Points on a hilly landscape, in no order, each with its height.
A ball rolls from a point to the lowest of its 6 nearest points, and stops where none of them is lower. Distance is the straight distance between rows; heights are no part of it.
Fifi h=316: [152 143 161 111 107 117 164 150 117 133 162 103 146 137 154  89 140 114
 143 129 156]
rugi h=281: [100 120 125 174 154 152 140 109 132 152  90 163 141 130 136 136 126 145
 100 116 111]
nedot h=259: [120 118  75 174 162 152  93 116 103 163 129 147 123 127 174 130  99 185
 161  60 112]
fibu h=313: [116 120 157  95 128 133 172  84 117 161 111 150 140 110 106 156 123 140
 129 159 148]
Kofam h=221: [179 139 145 110 145 108 120 137 109 101 152  62 112 142 185  84 136 105
 108 160 129]
mevep h=392: [142  93 170 123 104 139 149 157  95 119 150 105 178 116  39  87 121 110
 143 106 145]
digoz h=235: [ 95 100 141 138  88 112 125  92 141 155  83 160 142 112 101 131 148 114
  97 161 133]
Muna h=197: [ 82 140  83 149 162 146 104 164 165  94 129 102  78 157 140 156 109 172
 163 138 100]
zoli h=271: [116 101  75 186 100 135 132 121 113 177 123 166 170 118 133 104 138 147
 100  99 117]
Futek h=324: [135 122  91 205 141 129  58 110 191  56 146 152 131 162 133 198 133 135
 157 111 103]
gidoz h=226: [121 127 129 204 127 151 111 130 172  67 113 179 136 164 131 190 144 135
  96 122 118]
farem h=299: [131 145 141 106 121  78 166 156 132 156 110 128 109 121 114  99 110  58
  79 160 141]
Vika h=285: [140 159 131  50 120  93 105 140 150 159 126 161 153  84 115 164 138 112
 123 177 119]
Zak h=360: [151 105 135 217 112 162  39 102 214  99 123 127 117 178 118 139  83 156
 125 125 106]
sapor h=317: [134 155  95 206 148 154 127 117 132 156  81 168 130 133 140 103 150 152
 111  89 125]
dokap h=209: [ 67 108 100 108 138 146  93 118 167 134 128 112 112 133 135 212 154 162
 135 133  88]
kuv h=84: [176  79 166 116  76 155 141 105 108  95 157 123 173 100  94 111 138 102
 202  76 128]
tebuk h=315: [139 162 108 233 184 138  79 103 190  72 122 162 139 155 117 174  89 118
  80 146 121]
Mar h=355: [135 113 174  73  88 112 141 145 162 147 100 146 150 100 102 129 117  99
  93 161 126]
Musu h=126: [ 84 118  96 143 142 159  86  94 159 139 133 134 113 130 143 181 113 154
 122 121 105]
sirif h=240: [105 197 108 177 179 124  94 140 151 100 126 132  73 154 164 150  85 179
 117 116 121]
rupeg h=200: [123 105 135 105 119 106  91 167 161 131 100 112  83 102 157 132 174  88
  66 152 132]
fim h=228: [151 108 111 141 103 128 120  76  77 158 165 133 158 128 117  88 141 148
 157 127 146]
fako h=201: [115  99 147 182 120 148 158  95  79 161 134 194 148 101  79 115 147 127
 110 105 143]
ber h=347: [129 116 107 160 148 142 126 124 168 152 118 174 125 124 129 191 164 103
 124 144 124]
pira h=472: [131  98 172  62  98 114 160 136 104 108 145 113 146 134 109 114 119 100
 153 150 129]
gug h=217: [112 111 124  80 128 116 134 112 111 159 109 146 145 136 127 183 142 153
 156 177 152]
bab h=405: [152 114 147 102  94  80 110 166 135 147 136 128 136  87 114  84 104 107
  86 151 156]
puve h=148: [ 76 166 108 142 134 138 117 160 142 130 132  88  81 150 147 125 130 153
 128  92 143]
ful h=314: [158  54 159 130 114 113 175 137  82 100 146 120 160 103 113 184 134  80
 245  95 135]
ton h=455: [120 140  79 159 186 163 136  93 149 123 121 159 105 115 138 169 175 149
  95 136  98]
Vekom h=214: [ 89  83 124 168 141 154 120 108 134 115 113  97 133 130 139 152 151 158
 118 137 122]
sem h=229: [124 112 113 159 133 150 167 115 100 147 133  99 127 154 103  80 150 142
 128 112 141]
nadu h=213: [ 99 146  90 158 137 119  77 118 168 169 101 144 124 113 149 138 141 213
 153  99 100]
lino h=597: [142 118 160  95 136  84 164 200 122 105 105 174 166  60 126 107 109  39
 184 132 158]
ruki h=216: [141 121 116 120 132 163 113  99  84 177 144 148 175  96 141  84 127 153
 160  95 169]
Zube h=181: [107 164 105 186 164 135  77 133 163  73 101 125  93 130 140 143  77 184
 140  98 128]
Bibi h=184: [104 137 111 127 136 143 152 129 157 137 115 111  98 131 127  85 132 115
  67 122 146]
kav h=188: [151 118 138 113 110 122 167 164 104  87 137 115  96 171 141  60 114  88
  88  82  95]
Fufi h=250: [128 123 156 146 106 144 168  95 115 156 152 142 160 104 107  95 119 108
 136 117 161]
vepib h=95: [ 56 131  93 147 145 135  77 116 125 130 117 111 107 135 166 150 119 194
 150  86 154]
duzi h=456: [234 114 170 115  88 132 134 115  83  75 162  84 165 121 108  96 108  71
 176  79 153]
Vunu h=123: [ 74 134  90 102 173 125 136 169 196 159 134 104  77 111 144 198 141 146
  93 165  77]
nabik h=457: [105 105 160 130 127 105 178 174  72 100 138 138 203  77  95 136 127  89
 185  95 129]
Kagog h=248: [205 145 128 102 160 120 151 169  84 121 151  94 121 138  94  91 112  65
 116 120 143]
kulun h=325: [118 107 157  69  95  86  98 113 142 123 157  80 139 132 149 140 165 147
 154 141 113]
mus h=110: [ 97 165 108 174 153 127 135 145 137  87  96 101  71 138 161 121 126 132
 116 116 104]
toz h=167: [128 130 133 160 120 136 120 136 160 114  89 103 114 151 145 155 160 147
  93 130 111]
repi h=190: [123 119 135 174 126 136 138 137  89 132 133 105 137 175  73  60 160  92
  81  83  99]
Bem h=156: [131 130 163 129 129  90 141 150 144 125  78 118 120 165 126 124 147  93
  45 103 144]
tena h=257: [116 149  96  85 140 148  95 136 131 169 139 147 141  99 136 178 130 122
 136 177 139]
Kudep h=340: [146 157  87 142 137 172 134  93  92 137 153 146 103 122 173 102 119 159
 140 120 165]
Teg h=215: [124 104 101 126 145 133 119  79 109 186 106 161 168 116 112 137 163 147
 160 151 141]
Sagun h=115: [129 134 114 111 109 137 117  73 107 169 159 148 150 121 144 125 138 155
 155 113 143]
mobon h=432: [153 133 116  66 133 157 156 102  80 133 157  87 155 142 161 123  95 145
 161 149 140]
lutok h=266: [141 150 107  38 144  76  99 152 139 154 146 125  96  99 139 148 162 158
 138 199  80]
Tezu h=143: [142 146 137 154 139 104 133 166 151 103  66 115  46 135 164 126 133  97
  50 127 101]
vani h=180: [124 141  94 118 152 148 111 148 152 118 130 106  91 143 164 137 123 174
 160 125 148]
nera h=413: [132 133 164 101 130 121 189 147 108 171 126 162 170 109  78 105 110  89
  85 126 142]
Dabap h=389: [151 101 143 110  87 135 141 150  90 139 197  71 129 177 135 101 130 154
 149 120 137]
neti h=451: [184 151 124  55 117 119 159  80 127 130 160 125 166  97 109 149  80 108
 177 138 191]
Vezu h=161: [ 87 118 153 109 109 114 116 136 144 108 113 118 107 160 153 113 140 132
 108 126 101]
Dizes h=141: [ 89 119 170 176 145 111 115 118 161  52  65 136 102 195 138 156 155 134
  99 117 103]
Num h=282: [ 95 122 149 118 125 127 152  82 120 139 130 129 176 154 101 105 116 131
 128 124 148]
Suz h=173: [137 133 122 118 150  84 101 183 142  91 103  88  88 133 179  54 136 110
  70  95 109]
navi h=335: [112 139 112 192 144 177 113  99 111 130 124 119 108 139 158  75 141 199
 126  56 145]
Laz h=101: [ 98 162 111 153 121 145  69 119 170 107 115  65  84 158 145 146  81 192
 163 117 119]
Leto h=138: [122 154 126 172 163 130 116 152 181  49  96  87  91 138 164 154  92 149
 114 118  97]
zuv h=290: [121 120  98 197 162 144  79 112 166 110 112 153 145 110 144 152 123 177
 153 124  92]
zirig h=412: [115 130 111  97 170 136 106 139 178 168 106 182  87 125  95 176 136 116
  92 173  94]
kasi h=344: [184 127 163 122 129 121 154 183  63 104 119 154 157 111  67  72 108  77
 157 117 135]
piro h=77: [111  99 168 200 116 107 170 118  96 155 136 155 152 119  57 110 126  81
 102 104 139]
gero h=352: [110 106 142  93  83 113 127  81 103 172 143 166 214  94 101 134 115 126
 162 125 147]
goka h=287: [171 106 171  81  75 127 170  88 116 111 188 102 186 120  88 121 150 113
 225 105 156]
tazu h=179: [137 133  89  49 124 117 134 137 113 148 171 146 126  96 137 206 161 141
 137 167 110]
fofa h=343: [130 163 115 130 144 164 127  91  88 172 138 119 122 159 135  65 104 157
  87 100 145]
dem h=311: [120 157  66 120 153 139 113 138 161 116 149 112  96 127 166 201 136 178
 163 122 113]
Vovon h=351: [159 173  82 161 149 165 120  93  89 159 170 125 108 146 188  91 133 172
 150  80 166]
Memob h=222: [ 98 132 151 172 119 132 155 119 114 158 123 140 110 150 123 100 171 119
  98 115 126]
Konu h=245: [ 94 117 100 151 159 174  89 131 159 124 149 122 141 108 131 219 157 142
 143 145  91]
Meke h=331: [128 134 156  79 103 112 150 144 132 188 115 134 128 122 117  99 126  85
 105 147 124]
nutug h=223: [156 154 159  91 108 117 145 146  98 127 134  91  94 136 119  80 135  74
  89 130 141]
seku h=407: [139 114 183 108  74  96 152 113  75 133 152  92 167 145 130  77 128 116
 123 121 129]
kavov h=454: [182 128 167 123 145 104 154 180  78 100 139 147 165  85 122  89  99  42
 155 121 126]
Gofe h=219: [ 86 124 133 128 131 156 136  94 119 130 122 113 142 146 139 129 139 157
 128 137 115]
zopig h=301: [167 121 134  75  93 103 119  91  91 141 139 150 157 121 122 139 114 122
 174 104 164]
kibid h=108: [104 108 174 146  85 130 139 122  98 142 135 137 186 105  75 139 111 126
 136 161 132]
tiz h=342: [161 142 131  80 100 107 126  91 138 136 174 102 122 128 177 123 125 146
 142 156 157]
Meba h=230: [209 121 136 125 118 141 149 153  94 132 141  75 130 155 140  78 123 100
 113 116 108]
sarim h=515: [180 163 145  73  84  96 130 101 112 119 140  86 163  95 155 153  85  96
 212 109 172]
Paze h=254: [101 155 136 113 150 149 148 144 136 165 115 121  81 134 123 105 135 103
  89 157 109]
tiv h=27: [108  88 147 165 110 147 125  99 154 163  95 192 184 112  81 124 125 140
 136 138 134]
Tufi h=318: [163 116 148 118 132 108 162 177  68 117 135 142 171 134  69 107 116 102
 138 111 136]
luse h=444: [196 159 126 136 137 125 182  83  84 136 195 101 127 163 185  67  79 134
 136 123 160]
fason h=125: [ 74 134 127 205 136 141 141 117 153  73  70 129 106 151 128 116 116 145
  99 105 139]
lirif h=247: [142 151  97 120 114 157 104 115  93 153 152 108 101 162 147  98 127 164
 146 115 148]
Zusu h=493: [136 139 112 122 144 148 124 100 136 164 135 193 184  69  90 134  75 156
 132 149 167]
tup h=208: [ 89 134 116  91 129 106 102 141 154 100  86 105  82 147 153 134 138 153
 109 151  99]
pel h=227: [121 182 130 145 153 126  81 183 153  63 138  77  83 133 129 137  95 170
 138 157  87]
bosim h=206: [105  96 128  88  89 108 124 152 143 130 101 126 117 146 149 116 156 130
 100 147 142]
bive h=390: [152 151 114  91 137 128 136 121 154 142 136 149 148 109  90 138 130 139
 146 151 154]
gufer h=262: [111 106 105  61 116  56 100 144 111 121 134 103  74 101 130 105 174 104
  85 163 119]
fato h=305: [ 98 145 120 149 153 128 121 157 189 107 121 168 106 136 146 200 147 148
 123 147 116]
golu h=261: [120 167 125 145 153 154 163 133 118 141 106 155 114 126 102  95 109 103
 104 151 125]
Sunab h=270: [ 97 142 123 122 156 165 104 147 151  90 116 114  58 177 168 154 142 144
 129 159 101]
lir h=373: [140 119 110 113 163 148 107 123 132 144  90 136 108 134 112 142 138 123
  74 183  95]
sof h=96: [117 138  96 140 165 112 115 174 195  85 104 143 118 146 143 200 133 131
  72 136 123]
rebi h=537: [182 142 157  71 123 108 116 122 103 113 137 123 170  94 131 139  99  92
 195 147 159]
Retak h=260: [ 79 124 123 121 119 132 133 130 191 136 114 156 104 149  93 195 160 133
 122 166 109]
Sola h=332: [204 123 153 132 138 137 166  96  82 142 199 101 155 155 137  79 113  77
 148 113 130]
dez h=242: [ 80 119 109  51 106 126  92 109 170 135 155 116 101 147 154 209 151 153
 163 146  74]
Radaf h=399: [132 111 170 130 107 107 185 188  93  72 137 157 171 119  99 114 106  73
 168 107 141]
Nit h=349: [147 116 120 222 130 167 104  99  93 156  95 186 116  96 153  77 125 170
 145  92 119]
vuv h=236: [114 143  97 101 109 125 132  91 119 158 147 105 103 150 142 151 109 153
 130 154 150]
vunat h=692: [130  94 154  97 122  58 116 174 126  55 116 174 162  55 116  91  94  72
 127 146 155]
Tibev h=32: [137 125  91  87 125 141 153 126 141 172 142 160 126  89 102 187 148 127
 135 177 107]
divo h=391: [126  75 174 122  66  91 140 145 128 112 111  95 132 110  93 116 144 122
 133 149 127]
zode h=136: [100 116 133 166 104 104 140 148 166 102  84 101 102 145 145 117 168 127
  82  90 108]
vodo h=196: [147 129 141 129 146 141 162 172  94 120 126 114  83 126  99  74 124  48
  78 117 115]

Call two points neighbours if one is among the 6 nearest of the other. Go from one point of each pair to the other, from neighbour to neighbour, staying as low as possible. Name the highest point that can't be avoided.
piro and mus | repi
Tibev and tiv | gug
vepib and sof | puve
mus and Sagun | Teg
piro and tiv | kibid
mus and sof | Leto
